Each row is a point on a tangle of strands that fork, close into loops and nearly touch. The rows are in no order.
In the rows, zero is written as 128.
Points whose rows are less than 102 apart are linked; no others are. Some points are linked to none.
q141: [172 106 193 218 100 103 166 105 145 185 155 133 121 185 106 164 180  75
 143 133 115 107  78 116  97  81 150 165 140 138]
q288: [131 178 121  67 135 140 143  88 163 117 105 131 136 123  87 120  94 145
 107  93  97 100 162 115 166 133  98 111 120 126]
q580: [123  92 172 125 111 140 112 107 100 169 130 101 151 201  81  76  80 119
 159 149 131  83  98 124 144 118 149 137 143 130]
q480: [127 162 108 142 124 123 150 100 161  95 129 134 159 137 111 144 123 148
  86 136 120 124 145 112 125 111  90 141 115 147]
q241: [124 158 182 143 114 127 174 104 150 128 121 147 169 154  73 161 127  92
  69 109 107  86 130  81 151  80 146 165 100 179]
q857: [169 153 119 165  96 133 151 172 117 170 153 129 143 133  96 172 174 121
 147 142 138  99 207 125 123 105  82 147 109 123]
q769: [116 128 122 145 148 134 143  38 205 115  83 116 114 123 119 118 137 122
  66  70  56 156  85 117 116 119 120 109 154  97]
q786: [120 142 118  75 140 121 138 107 144 130 184 148 115 188 117  95  67 164
 140 172 104 133  73 119 152 158 151 150 121 153]
q674: [109 131 123 134 147 112 138  95 145 113 168 134 138 189 111 107  91 153
 110 176 120 128  78 109 132 133 142 151 120 159]
q244: [112 152 167 205 157 109 153 124 140 113 143 137 176 166  87 153 142 128
  91 158 170 103 124 103 131  85 145 190  91 187]
q129: [119 168  89 109 131 123 137 130 156  90 156 134 149 142 119 127 103 168
 114 163 134 126 135 112 142 131 106 140 105 150]
q513: [142 114 149 183 105 135 115 182  92 138 106 111 177 100 101 160 171 119
 119 109 171  90 202 132 133  92 101 139 111 127]
q271: [140 142 121  92 137 140 133 160  81 150 157 135 128 163  95 111  94 143
 170 164 164 115 171 135 155 159 131 134 109 133]
q81: [ 86 141 163 134 185 129 112 122  79  83 118 132 162 114 119 122  92 153
  81 146 185 129 134 116 143 135 149 156  90 191]
q358: [116 126 102  61 132 102 123  96 200  93 142 159  99 118 162  98  97 168
 123 131  72 143  68 127 126 140 141 133 146 131]
q174: [121 101 157 125 101 154 108  91 135 134  65  96 171 133  89  98 115 110
 106  80 108  90 131 117 123  92 113 113 154 101]
q441: [151 154  65 106  97 164 126 174 125 120 114 111 155  89 117 141 144 143
 163 107 163 121 208 133 139 132  80 104 123  98]
q147: [131 134 128  91 156 131 134 140  75 155 170 143 106 179 113  96  84 141
 171 175 150 129 128 133 153 174 153 140 107 138]
q570: [102 110 190 186 151 125 115 138 102  90  88 113 167 108 125 147 131 125
  56 103 189 134 127 121 111  91 157 145 108 192]
q889: [116  84 167  79 155 138  93 119  67  92 104 123 137 100 133  71  70 148
 147 112 162 131 117 134 143 145 157 107 130 129]
q38: [128 163 171 197 151 115 167 157  96 157 191 161 137 161 102 181 142 111
 112 170 153 110 131 113 143 118 157 189  87 188]
q215: [129 132 165  57 142 157 128  76 130 104  73 141 126  61 102  97  82 125
 116  42  97 113 162 122 164 143 124  94 147  92]
q824: [133 125  99 161 119 104 147  85 181 127 151 126 125 183 132 124 132 135
 113 159  94 138  79 122 103 112 121 133 144 130]
q300: [123 110 194 197 135 107 144 123 149 152 125 106 176 196  61 128 161 110
 149 143 158  75  96  99 117  63 140 185 111 146]
q160: [112 118 111 101 154  94  95 164  65 154 137 135  70 147 195 111 148 121
 177 167 146 161 112 166 114 182 146 107 134 104]
q378: [139  91 197 131 136 143 119 153  40 159 138 141 105 105 139 149 114 109
 130 121 170 139 141 157 135 156 149 113 124 157]
q330: [115 108 106  87 145 114 107 132 130  73 124 136 123  91 161  98 105 163
 134 133 131 144 115 130 130 150 144 121 129 118]
q467: [151 120  85 130 146 130 109 148  96  95 135 145 111  36 176 143 151 144
 147 104 152 193 173 152 121 166 108 119 114  86]
q986: [134 102 204 207 125 110 143 139 104 167 157 128 131 161 110 172 149  81
 118 128 154 109  93 120 115  91 173 157 126 177]
q195: [146  85 179 167  92 174 118 149  80 142 107 126 148  57 139 170 162  84
  72  43 123 156 139 129 111 101 137 101 137 120]
q55: [169 134 166  31 115 148 152  90  97 158 123 163  96 116  99 107  67 115
 161  87  98 122 155 136 162 166 129 105 138 105]
q764: [150 137 130  94 111 146 137 135  99 150 145 133 141 153  91 115  98 138
 155 141 143 106 170 131 143 140 114 123 118 128]
q47: [112 102 112 199 141 128  96 126 119 107 102  99 146  97 155 138 167 135
  94 117 154 167 127 143  93 117 116 122 137 113]
q388: [127  85 113 197 113 153  94 133 122 131  97  94 164  92 132 128 176 119
 108  92 142 154 143 146  92 111 103 118 140  87]
q70: [ 99 139 136 111 165 123 111 130  92  79 124 128 156 113 126 108  84 163
 106 150 176 125 141 116 148 143 134 144  96 159]
q650: [147 141 132  90 140 124 162  84 115 142 195 169  97 176 117 114  76 150
 141 165 102 152  94 126 144 165 141 145 119 153]
q189: [166 124 195  49 107 163 160  85  94 175 126 158  91 118 103 117  71  90
 139  91  89 110 134 134 158 156 141 108 142 112]
q214: [142 108 175  88 147 143 125 168  25 157 132 149 106 113 119 118  97 115
 159 130 188 129 167 158 155 172 146 116 106 138]
q246: [124 102 168 138 135 136 132  69 122 103 111 132 145 134 121 112  94 128
  84 117 118 138  85 117 105 113 144 128 139 159]
q37: [125 158  97 134 159 108 126 155  87 137 170 136  96 153 156 137 136 139
 153 182 157 145 147 144 127 171 124 132 105 133]
q198: [122  85 179 145 167 126 112 103  72 116 134 131  92  95 167 122 100 131
 113 121 149 176  90 152 105 148 155 118 139 157]
q311: [145 110 206  76  90 166 138  89  98 176 102 121 120 137  93 103  80  84
 125  91  99  81 124 127 149 132 138 108 147 114]
q839: [ 95 134 145 157 156 121 109 154  87 168 143 110 148 197  93 109 121 125
 167 172 166  83 145 127 142 122 138 161 110 146]
q59: [120  73 186  90 150 153  96 103  71  87  88 129 148  80 129  85  69 136
 121  85 151 131 114 130 129 128 152 105 146 133]
q940: [106 153 174 178 168 107 114 148  52 158 141 149 110 137 156 165 152 108
 111 155 179 157 135 154 112 153 137 147 118 183]
q66: [119 169  75  66 123 129 131 183 174 132 166 128 124 167 113 106  98 166
 165 184 137 111 124 117 162 139 134 136 113 155]
q762: [134 170 144 178 161 123 165 125 101 141 191 172 125 161 110 161 122 140
 101 188 151 132 133 121 137 143 143 181  92 182]
q810: [127  98 148  83 109 134 115 107 111 162 148 113 129 202  96  67  70 131
 167 152 111 106  89 130 146 140 150 121 145 119]
q498: [167 124  71 124 129 136 121 155 100 120 151 148  96  57 173 151 158 135
 170 113 142 196 173 160 115 176 103 116 123  74]
q792: [119 159  66  67 143 118 122 223 124 131 123 129  82 105 171 119 146 140
 194 183 171 135 154 151 136 174 153 115 117 116]
q439: [ 95  89 196 154 161 121  82 139  38 162 104 111  98 131 165 124 127  99
 133 121 170 163 108 168 103 153 147 107 153 157]
q351: [163 144  85  60 128 105 142 102 170 120 160 171  71 111 159 123 105 145
 159 112  66 170 124 136 133 160 121 119 145 103]
q782: [141 168  52 107  86 139 134 182 176 136 140 103 131 143 121 130 140 143
 175 153 130 113 158 121 142 113  94 107 136 127]
q705: [ 75 121 182 165 177 126 104 119  93  85 100 112 166 126 115 120  99 138
  67 135 190 124 111 116 123 111 164 153 103 200]
q779: [106 121 105 218 144  92 121 136 165 135 133  93 140 185 125 133 175 120
 150 173 149 112 108 119  98  88 119 148 129 123]
q858: [138 114 185 213 137 112 146 137 102 151 149 134 127 143 130 178 157  97
  96 136 158 133 108 130 106 106 162 148 124 183]
q169: [172 128  55 115 112 142 132 176 112 147 158 127  85 105 162 145 161 131
 193 136 135 169 167 158 115 168 104  99 134  75]
q543: [156 139 158 109  92 146 144 117 111 159 128 133 146 148  88 135 115 113
 125 121 116  91 167 123 140 121 111 133 124 132]
q602: [132  91 175 108 137 166 111  97  90  90  86 136 146  57 133 111  98 124
  94  60 128 141 128 126 117 116 130 113 143 122]
q33: [ 85  93 120 163 167 102  77 122 115  91 107 104 103  97 203 114 151 146
 101 131 136 190  77 146  89 144 156 120 140 117]
q188: [170 101 191  87 102 159 155 103  70 167 149 160 101 119 120 128  87 100
 138 117 110 124 120 139 137 150 142 116 139 131]
q631: [112 155 160 167 172 119 138 137  64 161 171 154 112 155 130 148 123 121
 124 174 166 139 133 141 137 159 148 160 104 179]
q736: [132 160  99 154 113 128 148  87 229 176  92  89 122 173  66 144 146 109
 118  95  80  79 152 114 148  86  81 122 137  99]
q870: [123 152  95 226 143  90 149 107 193  96 143 123 149 168 132 165 173 135
 102 173 144 141 116 112  96  88 108 165 113 146]
q825: [120 117  90  86  92 124 119 116 212 148 127 120 103 159 144  97 129 145
 138 139  65 114  58 138 121 122 126 104 165 112]
q555: [128 151 150 189 135 112 153 137 139 144 155 130 167 172  71 150 147 125
 125 160 148  91 144 106 129  89 119 181  99 160]
q535: [ 60 133  84 200 151  91  84 162 161 103  95  92 132 138 186 139 189 129
 106 176 158 138  97 125  89 107 135 139 129 129]
q48: [121 100  70 114  88 152 106 165 195 135 113 110 112 105 163  97 162 148
 156 140  96 132  87 145 106 134 128 104 167  96]
q577: [103 119 146 100 170 119 113 132  60 153 161 139  95 180 135  87  89 133
 165 177 145 136  96 145 148 180 173 138 118 139]
q596: [115 143  79 194 136 102 133 134 171 112 151 110 132 156 145 152 156 139
 121 185 141 136 123 122 108 112 106 141 118 132]
q766: [128  97 197 107  99 163 124  76 120 155  74 104 144 138  87  96  85  91
 106  83 101  79 115 118 132 103 137 111 162 113]
q428: [119 160  58 134 123 117 135 173 185 108 153 130  85 110 184 146 159 162
 140 198 124 151 109 131 111 146 123 132 118 132]
q814: [127 105  76 157  92 142 117 104 192 146 113 102 130 140 139 115 167 111
 125 105  70 147  88 131  93 116 103 103 166  73]
q476: [158 105 210 185  88 109 162 121 129 195 151 119 137 185  83 154 159  64
 153 120 120  81  89 107 120  70 154 167 133 132]
q488: [124 119 196 188 109 117 144 165 102 116 128 121 175 127 104 188 149  85
  89  86 161 102 133  89 144  56 154 148  99 177]
q952: [ 91 149 153 170 165 101  95 151  54 148 121 129 121 143 165 146 153 115
 124 153 179 152 148 157 110 147 123 140 120 158]
q203: [100 143  82 160 149 101 123 108 174  49 123 124 135  94 173 152 141 167
  71 156 131 171  98 111 107 122 123 145 113 138]
q165: [119 123 197 168 116 120 143 142 138 152 120 111 194 179  45 128 140 109
 140 127 150  52 125  89 144  56 133 187 105 146]
q608: [133 141 163 144 100 145 161 144  94 106 118 143 159  79 123 199 143  88
  56  63 116 118 165  98 152  87 128 120 105 153]
q474: [ 76 112  72 199 131 114  82 177 160 131  99  81 125 133 177 125 197 120
 135 168 149 132 104 132  92 111 128 124 143 108]
q384: [119 131 108 118 143 118 143  46 201 114 110 129  99 127 141 120 126 131
  88  89  47 161  74 122 119 130 118 111 159 101]
q993: [136  94 112  59 114 115 116 138 141 148 154 129  97 163 141  78 100 152
 177 159 102 123  86 145 133 165 157 108 150 108]
q269: [107 108  90  99 153 104 103 165 151 117 132 146  61  96 206 109 149 153
 156 177 124 152  92 152 104 178 160 132 138 111]
q767: [144 184  57  89 133 133 150  96 206 124 128 131  86  90 131 149 135 140
 125  83  69 152 148 129 145 141  87 102 133 100]
q525: [140 138 143  94 148 144 125 175  42 156 141 139 127 138 104 116 104 127
 163 150 189 115 189 147 159 169 135 130  96 135]
q255: [157  99 137 108 146 116 142  78  98 111 165 168  81 110 167 121  91 136
 140 131 100 181  92 144 120 164 138 129 141 129]
q319: [126 131 147 121 105 148 122  98 155 147  69 100 169 140  73 114 118 112
 107  90 105  71 163 114 143  94 101 121 141 107]
q590: [136 117 190 182  91 111 141 187  85 150 136 112 171 124  90 183 164  83
 126  96 151  84 159  98 154  60 138 148  98 144]
q92: [115 156  78 117 145 100 137  93 188  53 145 153 121  90 168 142 117 176
  86 149 100 172  96 106 119 126 115 150 116 141]
q365: [100  94 166 146 166 111  87 122  57 144 116 111 100 139 169 104 124 122
 136 139 158 157 100 157 114 150 153 108 146 138]
q606: [113 169  79  70 137 135 123 210 143 154 161 115 111 181 119  99 111 145
 187 198 157 107 133 128 159 159 150 136 115 140]
q956: [154 132 166 107 102 164 148 150  79 112 107 150 153  53 122 170 135 100
  84  60 125 118 182 114 153 114 120 112 115 128]
q546: [134 122 187 142  87 134 137 119 145 159  79 103 177 151  65 129 139  86
 117  92 111  52 151 100 141  65 118 148 130 121]
q721: [137 111 180 198 121 120 136 173  78 141 146 131 128 102 143 202 163  94
  88 103 155 145 138 132 126 110 147 129 125 169]
q518: [128 128 175 112 123 154 139 120 100 102 107 140 176 106  93 132  96 129
  80 109 141  98 149 108 144 109 129 135 112 167]
q680: [116 138 112 133 100 134 116 123 164 118  86  96 187 147  82 113 121 132
 124 114 130  80 159 111 133  86  84 126 132 122]
q270: [131 177 126 116 131 128 156  83 165 109 110 142 150 128  91 144 114 139
  76 113  99 111 151 108 141 115  88 136 114 150]
q254: [134 154 164 149 107 136 179 123 122 102 116 143 149  99 117 204 140  68
  47  60  97 109 151  83 155  79 139 123  99 158]
q243: [114  85 102  94 125 125  91 168 109 131 116 102 111 131 157  87 136 139
 175 145 142 120 117 155 126 157 153  96 145  93]
q346: [ 71 124 115 133 173  93  69 145 102  86  95 114 112  87 204 122 142 151
 110 145 158 167 105 142 106 151 153 128 121 124]
q701: [125 152  91 171 101 124 141  97 232 164  92  91 143 172  84 143 168  98
 132 103  87  94 135 112 121  71  71 128 145  97]
q223: [124  78 148 152 111 146  95  99 123 127  84  94 161 142 115  91 120 121
 117 101 122 118 103 129 106  98 128 110 156 101]
q702: [133  87 105 126 117 164  81 128 113 116 107 118 147  42 152  97 152 124
 143  60 119 177 140 143 102 148 118  90 146  56]
q334: [126 136 111 174 127 133 115 165 113 115 113 106 170 104 114 149 157 142
 117 135 172 105 199 129 127 112  86 138 109 129]
q932: [159 184 150 139 112 132 193 136 112 140 192 185 133 136 102 198 126 112
  85 138 104 116 158  98 155 123 128 163  92 184]
q875: [118 120  93 181 140 125 121 103 154  81 114 114 145 101 163 138 157 146
  81 123 130 171 111 124  94 115 108 133 126 118]
q229: [134 141  85 146 119 155 111 173 113 100 106 108 171  79 126 145 157 145
 130 121 177 120 209 131 134 126  81 120 106 112]
q699: [125  93  94 123 100 168  87 118 146 138 101 105 148  65 137  88 164 110
 146  61  86 162 125 136  98 139 110  82 158  42]
q199: [137 110 188  80 133 175 125  89 103 112  71 142 134  54 116 111  98 106
  94  42 103 116 147 119 138 130 130 101 153 101]
q91: [115 113 135 110 169 122  88 157  56  98  99 130 121  70 167 121 126 142
 144 112 187 163 168 158 137 165 127 112 116 115]
q508: [119 112 157 147 138 147 136  39 186 107  60 111 140 140 109 108 123 107
  59  70  83 132  85 105 105  89 135 116 152 123]
q109: [163 125 186  79  76 170 142 141  79 162 104 135 135  97 100 142 112  85
 116  72 111  83 178 123 161 124 131 106 132 109]
q981: [171  89 155  91 112 143 135 104  77 154 140 147  98 122 131 108  98 118
 166 116 113 146 125 151 126 159 130 103 146 104]
q548: [110 188  76  97 136 122 139 156 177 100 173 137 136 156 117 126  93 176
 123 190 137 125 125 105 158 140 125 152  98 164]
q452: [108 156  59 149 113 124 133 194 194 141 145 115  82 140 171 132 171 149
 155 218 125 125 103 135 115 133 125 126 135 139]
q914: [147 170  73  56 131 117 146 109 181 101 137 156  95  93 144 131 111 151
 142  98  80 156 142 128 146 148 102 117 134 110]
q272: [130 127 201 155  91 116 155 130 140 155 106 115 187 165  56 146 149  89
 120 105 128  54 130  83 144  52 129 170 108 145]
q335: [129 160 176 145 107 126 182 113 145 124 115 134 148 132  90 182 136  66
  63  79  88  83 143  78 163  84 146 137 101 157]
q237: [147 176 102 140 143 143 179  77 195 137 117 135  95  95 101 176 158 131
  71  78  64 138 171 125 145 143  82 116 121 103]
q917: [140  97 212 181  94 115 151 140 106 177 155 120 140 166  94 169 143  65
 138 113 136  87  89 104 131  72 172 157 118 153]
q531: [118 143  99  86 147  97 134  74 186  62 141 161 110  99 161 118  93 167
  98 122  75 163  88 111 129 134 126 146 132 142]
q974: [149 110 166 197 133 120 153 101 104 148 152 144 113 139 138 162 145 110
 101 145 131 150 100 143 100 121 144 138 130 166]
q557: [160 162 122  88 147 121 171 100 114 116 188 181 100 129 128 137  87 152
 129 154 113 163 132 129 139 166 116 153 103 152]
q553: [147 108 173 156 127 132 156  86 105 155 160 144 115 161 115 136 104 115
 116 151 123 129  89 131 115 132 145 139 135 163]
q159: [141 142  63  79 107 136 125 223 131 155 133 107 103 133 140 114 145 133
 209 176 162 120 162 147 143 156 136  97 134 108]
q804: [160 183  50  81 122 121 154 174 153 122 180 140  89 128 147 149 126 154
 174 179 137 156 158 129 142 158 106 127 109 129]
q578: [122 124  89  54 116 115 121 116 223 124 132 149  92 121 151  96 113 160
 139 129  68 125  69 136 129 135 131 117 158 128]
q35: [ 97 127  86  73 157 106  98 192 124 119 115 145  74  94 197 107 144 146
 176 169 158 135 121 157 116 177 162 124 123 114]
q338: [188 163  86 158  98 138 160 159 128 179 176 136 110 152 112 175 166 123
 171 158 123 123 201 138 115 129  73 133 122 113]
q68: [162 107 162  88  93 169 119 136  76 148  92 127 154  97 100 111 117 114
 145  81 139  99 185 139 144 131 116  97 140  89]
q547: [114 111 113 143 136 101 127  96 158 116 156 118 119 184 146 105 117 146
 115 173 106 138  62 125 109 129 151 132 140 138]
q295: [110  98 161  64 151 130 109  91  97  86 123 139 146 126 120  67  48 158
 134 126 131 126  91 118 153 142 161 125 131 145]
q108: [120 155 171  63 138 154 147  93 119 100 109 154 168 119  78 116  64 141
  83 104 125  97 145 102 170 129 125 146 102 171]
q173: [134 143 122  45 141 141 123 103 128  84  89 157 139  53 116 104  88 138
 142  44 112 131 183 129 156 145 116 106 138  89]
q69: [ 76 154  89 118 162  97 106 165 139 102 137 132 101 128 183 123 140 156
 126 201 150 135  98 127 119 161 150 143 110 145]
q754: [155 112 125  27 106 138 115 136 105 132 111 133 131 121 105  80  78 135
 191  92 137 114 156 146 152 153 140  91 147  78]
q746: [133 136 128 223 145  97 149  98 181  98 130 128 160 167 118 162 172 128
  86 151 154 137 113 107  94  80 122 172 113 160]
q257: [156 119  95  45 115 107 136 128 153 134 168 154  79 140 147  96  98 150
 177 143  89 146  99 142 135 162 142 114 146 112]
q127: [111  79 111 142 112 139  88 128 134 118 101  87 154 138 134  89 132 136
 130 119 127 116 104 130 113 113 128 103 154  99]
q23: [150 159 138 136  99 130 149  91 195 203 100  91 114 175  58 139 138  98
 124  97  78  64 162 123 152  98  93 125 140  95]
q574: [ 94 101 124 191 167  94 104 101 133  83 111 105 120 140 175 120 146 142
  83 149 144 170  66 132  86 121 157 126 133 143]
q57: [166 182 133 109 119 136 182 117 123 141 167 175 128 132  97 171 118 136
 101 140 102 121 180 118 147 141  96 148 103 161]
q949: [ 63 147 103 132 167  94  80 160 115 100 109 113 120 123 196 124 151 145
 113 175 163 138 108 131 108 146 141 134 117 139]
q99: [106 130 132 161 158 119  86 157  62 123  98 112 127  95 166 141 158 130
 122 126 186 154 168 156 118 152 113 121 120 127]
q135: [ 98 123  99 116 162  91 109 142 147 102 147 145  73 111 201 124 140 161
 130 187 123 159  77 142 105 170 163 142 124 130]
q641: [143  91 185 192 102 141 133 160  88 137 131 121 132  92 144 197 161  86
  79  72 143 152 123 132 112  98 153 116 134 152]
q659: [122 118 174 184 126 128 134 141 108 103 109 124 176 110 112 165 146 115
  61 108 165 114 144 112 125  82 141 152 106 178]
q747: [123 118  59 186  81 138 125 128 210 153 116  95 140 150 131 136 184  99
 145 123  88 134 110 123  99  94  83 118 155  86]
q567: [167  83 160 109  91 161 116 126  68 172 118 122 124 126 116 106 113 112
 164 105 127 116 150 153 127 138 123  99 151  87]
q154: [142 129 168 128 103 147 147 120 107 131 111 137 165 117  96 148 127 111
  89 106 120  95 159 114 138 102 119 136 119 146]
q391: [120 158 145  41 137 141 128  93 128 103 112 145 155 128  84  91  56 150
 123  98 119 102 145 113 168 137 120 121 120 141]
q935: [138 188  68 119 146 138 160  79 220 129 116 121  93  96 107 158 139 146
  91  77  63 140 157 125 155 140  79 103 123 104]
q902: [ 77 126 109 204 163  85  98 118 159  92 107  93 143 165 160 129 163 137
  93 166 161 142  86 123  89 102 146 148 124 148]
q517: [158 123 106  98 136 112 143  84 131 103 157 169  85  94 166 132 108 144
 139 114  82 180 116 137 117 156 116 129 139 112]
q49: [129  86 103  95 130 142  89 142 110  91 111 127 134  54 165  95 125 144
 158  81 135 164 140 150 123 149 135 100 145  68]
q957: [152 167 165 172 120 120 187 154  99 143 200 174 137 143 105 206 135 104
  96 144 131 114 140 101 158 113 154 172  88 190]
q357: [115 122  65 142  90 141 125 184 204 139 125 103 108 135 159 112 168 145
 160 184 111 116  93 138 114 118 122 115 154 124]
q756: [110  78 214 147 150 136 100 153  35 169 123 124  95 114 152 147 118  93
 124 106 176 148 115 166 112 155 158 106 143 168]
q250: [106 121 136 139 172  91 118 109  84 131 164 142  79 154 180 116 122 134
 133 177 130 169  76 147 112 171 163 131 127 146]
q690: [158 138 156 169  91 126 145 185  97 160 141 124 168 123  87 176 174 111
 134 115 145  78 203 110 142  83 105 153 101 127]
q538: [118 106 166 161 133 122 112 129  94 177 146 105 138 194  90 102 108 116
 162 165 145  92 114 128 134 121 147 150 133 138]
q883: [151 153  68 153 106 126 138 171 146 152 161 106 116 159 124 146 149 133
 177 171 134 121 163 133 122 124  87 122 127 116]
q959: [109  94 101 132 139 115  84 165  96 148 121 103 100 136 178 109 159 127
 166 151 146 135 117 160 110 158 142  97 142  95]
q768: [ 85 182  86  96 165 123 110 200 103 143 153 122 126 185 129 107 118 136
 175 198 172 110 149 126 155 160 147 152  97 142]
q207: [168 134  63  93 110 135 133 185 117 143 147 121 102 122 141 130 144 139
 197 144 150 145 175 149 132 159 110  97 131  87]
q425: [125 140 102 167 145 106 131 132 121 125 162 126 116 157 145 143 136 144
 130 179 142 135 129 133 119 141 117 138 117 136]
q730: [103 106 130  98 163 103 107 129  87 144 159 134  82 172 160  87 111 137
 160 179 127 140  75 145 126 174 174 124 131 130]
q110: [ 83 158 114 142 164 113  99 168  85 144 135 115 140 175 128 113 125 133
 156 182 176 102 153 126 137 136 131 147 103 144]
q363: [131 100 154 125 172 112 131  95  77 107 161 155  77 105 171 120  94 140
 127 146 131 182  91 144 116 165 155 128 129 149]
q294: [110  95  99  47 105 139  92 149 183 100  98 128 132  80 149  75 119 153
 164  98 111 116 107 143 131 138 148 101 164  89]
q317: [161 110 162 227 124  99 159  79 169 155 145 136 126 194 115 151 173  95
 127 142 123 133  73 123  78  88 144 165 144 146]
q938: [101 105  94 232 134 104 100 159 151 142 113  75 138 160 145 137 200 112
 154 154 153 127 119 131  91  89 109 135 139 102]
q725: [163 135 125  31 110 138 131 103 127 148 116 142 106 121 109 100  81 129
 178  80  97 126 155 142 156 157 126  94 148  81]
q321: [163 175  61  65 118 123 157 142 157 119 164 152  98 123 131 141 113 152
 165 139 113 150 157 130 145 152  98 118 121 123]
q495: [120 140  89  93  99 126 124 102 195 147 121 105 123 170 115 108 119 134
 132 123  74 108  95 123 134 115 108 104 155 110]
q2: [109 111  98 149 112 136 105 132 154  97  93  91 180 130 115 110 134 139
 121 120 137 104 141 119 121  93 100 119 136 115]
q297: [114 136  73  61 113 150 101 152 164  71  94 130 153  41 146 106 124 149
 156  71 130 141 163 134 140 133 118 100 141  83]
q708: [131 105 169 161 126 141 146  64 145 110  95 131 144 135 117 128 121 110
  69  96 109 139  87 117  95  90 139 131 144 146]
q392: [124 159  86  44 134 141 117 119 163  79  92 145 141  49 124 111 104 148
 143  55 114 133 181 127 160 138 110 105 135  89]
q131: [121  94 121 103 151 132  79 157  73  91  99 124 132  57 163 103 125 144
 152  92 173 161 158 154 133 157 140  99 132  85]
q453: [141 173  54  83  96 148 131 172 154 104 120 114 151 100 119 138 131 148
 166 122 148 124 188 123 152 129  86 103 124 114]
q100: [157 138 138 121 119 125 164  81 124 157 174 159 105 176 110 129  99 130
 136 159  91 136 108 129 129 145 121 138 133 144]
q967: [107 151  99 109 161  92 102 168  64 150 146 144  78 144 193 129 149 123
 169 175 159 163 136 159 115 182 138 121 113 118]
q891: [157 116 125  93 120 156 131  91 117 132 111 144 113  81 136 117 124 119
 136  69  88 155 147 141 125 151 110 102 150  75]
q520: [114 107 175  97 140 139 128  74 109 103 123 136 145 138 110  87  62 140
 106 125 118 125  81 116 132 125 147 130 131 156]
q753: [144  86 148 169 115 173  98 135  95 129  91 115 165  55 130 134 164 112
  92  65 142 159 150 145 105 113 109 108 137  99]
q801: [104 123  74  63 103 159  95 166 190  82  85 122 151  40 150  91 139 154
 155  83 123 127 133 134 133 126 134  99 155  89]
q849: [120 147  64 178  88 128 135 120 233 151 103  91 143 167 108 134 178 102
 146 119  85 112 118 112 118  71  74 124 150  95]
q87: [140 183 130 133 140 128 189  73 180 120 117 151 121 115  98 172 140 127
  53 101  75 119 158 106 147 128  95 135 113 148]
q743: [158 171 123 115 136 132 176 107 119 118 176 174 126 132 116 153 106 148
 106 152 122 144 151 122 137 152 104 157 101 164]
q125: [123 104  81  72  86 164 107 171 209 134  95 121 109  81 153  80 152 151
 178 122 106 119  94 154 115 137 137 100 175 100]
q669: [172 142 164  84  89 170 164 146  78 150 119 159 119  66 119 174 134  86
 111  63  95 116 193 124 165 136 123 100 116 104]
q324: [133  89 136  74 112 124 112 110 110 145 144 120 113 172 124  74  81 141
 167 143 107 119  87 137 137 154 152 106 145 107]
q852: [134 101  85 149 103 155 111  90 168 147 115 108 126 100 147 111 168 103
 126  80  61 176  99 135  85 138 104  94 160  56]
q345: [148 111 131 203 124 107 153  73 168 134 140 129 131 188 121 137 149 113
 107 149 105 140  83 122  90 102 130 148 146 139]
q460: [123 137 162 214 150 104 153  95 173 105 129 133 171 176  99 148 158 120
  91 150 157 117 104  97 105  74 136 180 107 179]
q862: [131 136 166 207 135  97 155 122 170 152 144 115 167 203  69 139 174 116
 154 158 150  86 102 101 112  68 118 187 113 140]
q277: [131 158  56 109 129 119 136 177 154 104 161 135  89 106 174 144 144 158
 158 181 136 150 136 136 124 159 122 123 118 123]
q253: [108 115 122 135 148 123 105 130 102  90 117 111 144 114 141 111 118 155
 117 143 158 134 131 129 128 135 131 121 118 131]
q347: [145  90 100  62 101 143 108 157 117 130 122 115 122 118 140  84 118 139
 189 112 129 122 133 151 136 154 140  90 156  72]
q306: [126 139 109 129 111 117 136  80 188 138 124 117 131 181 108 120 121 127
 120 132  83 113 100 119 124 105 104 123 148 120]
q4: [119 105 105  93 131 112 113 119 152  93 140 133 114 116 160  98 112 164
 131 141 107 144  89 127 122 145 141 119 139 116]

How many points has the smallest loop of links through each point below? Write - if it is on no loop.
q317 => 15
q730 => 13
q2 => 6
q857 => 10
q708 => -
q253 => -

A fork is a point with three links, a tip a point with one. Leave the first point through the second and follow the links. Name the first fork or tip that comes.
q68, q109 => q241
q460, q244 => q319
q243, q347 => q189
q986, q917 => q824
q857, q338 => q690

A tip is a point with one link. Name the tips that can be reached along the links from each point below, in the order of the rows.
q169 => q241, q467
q708 => q384
q330 => q23
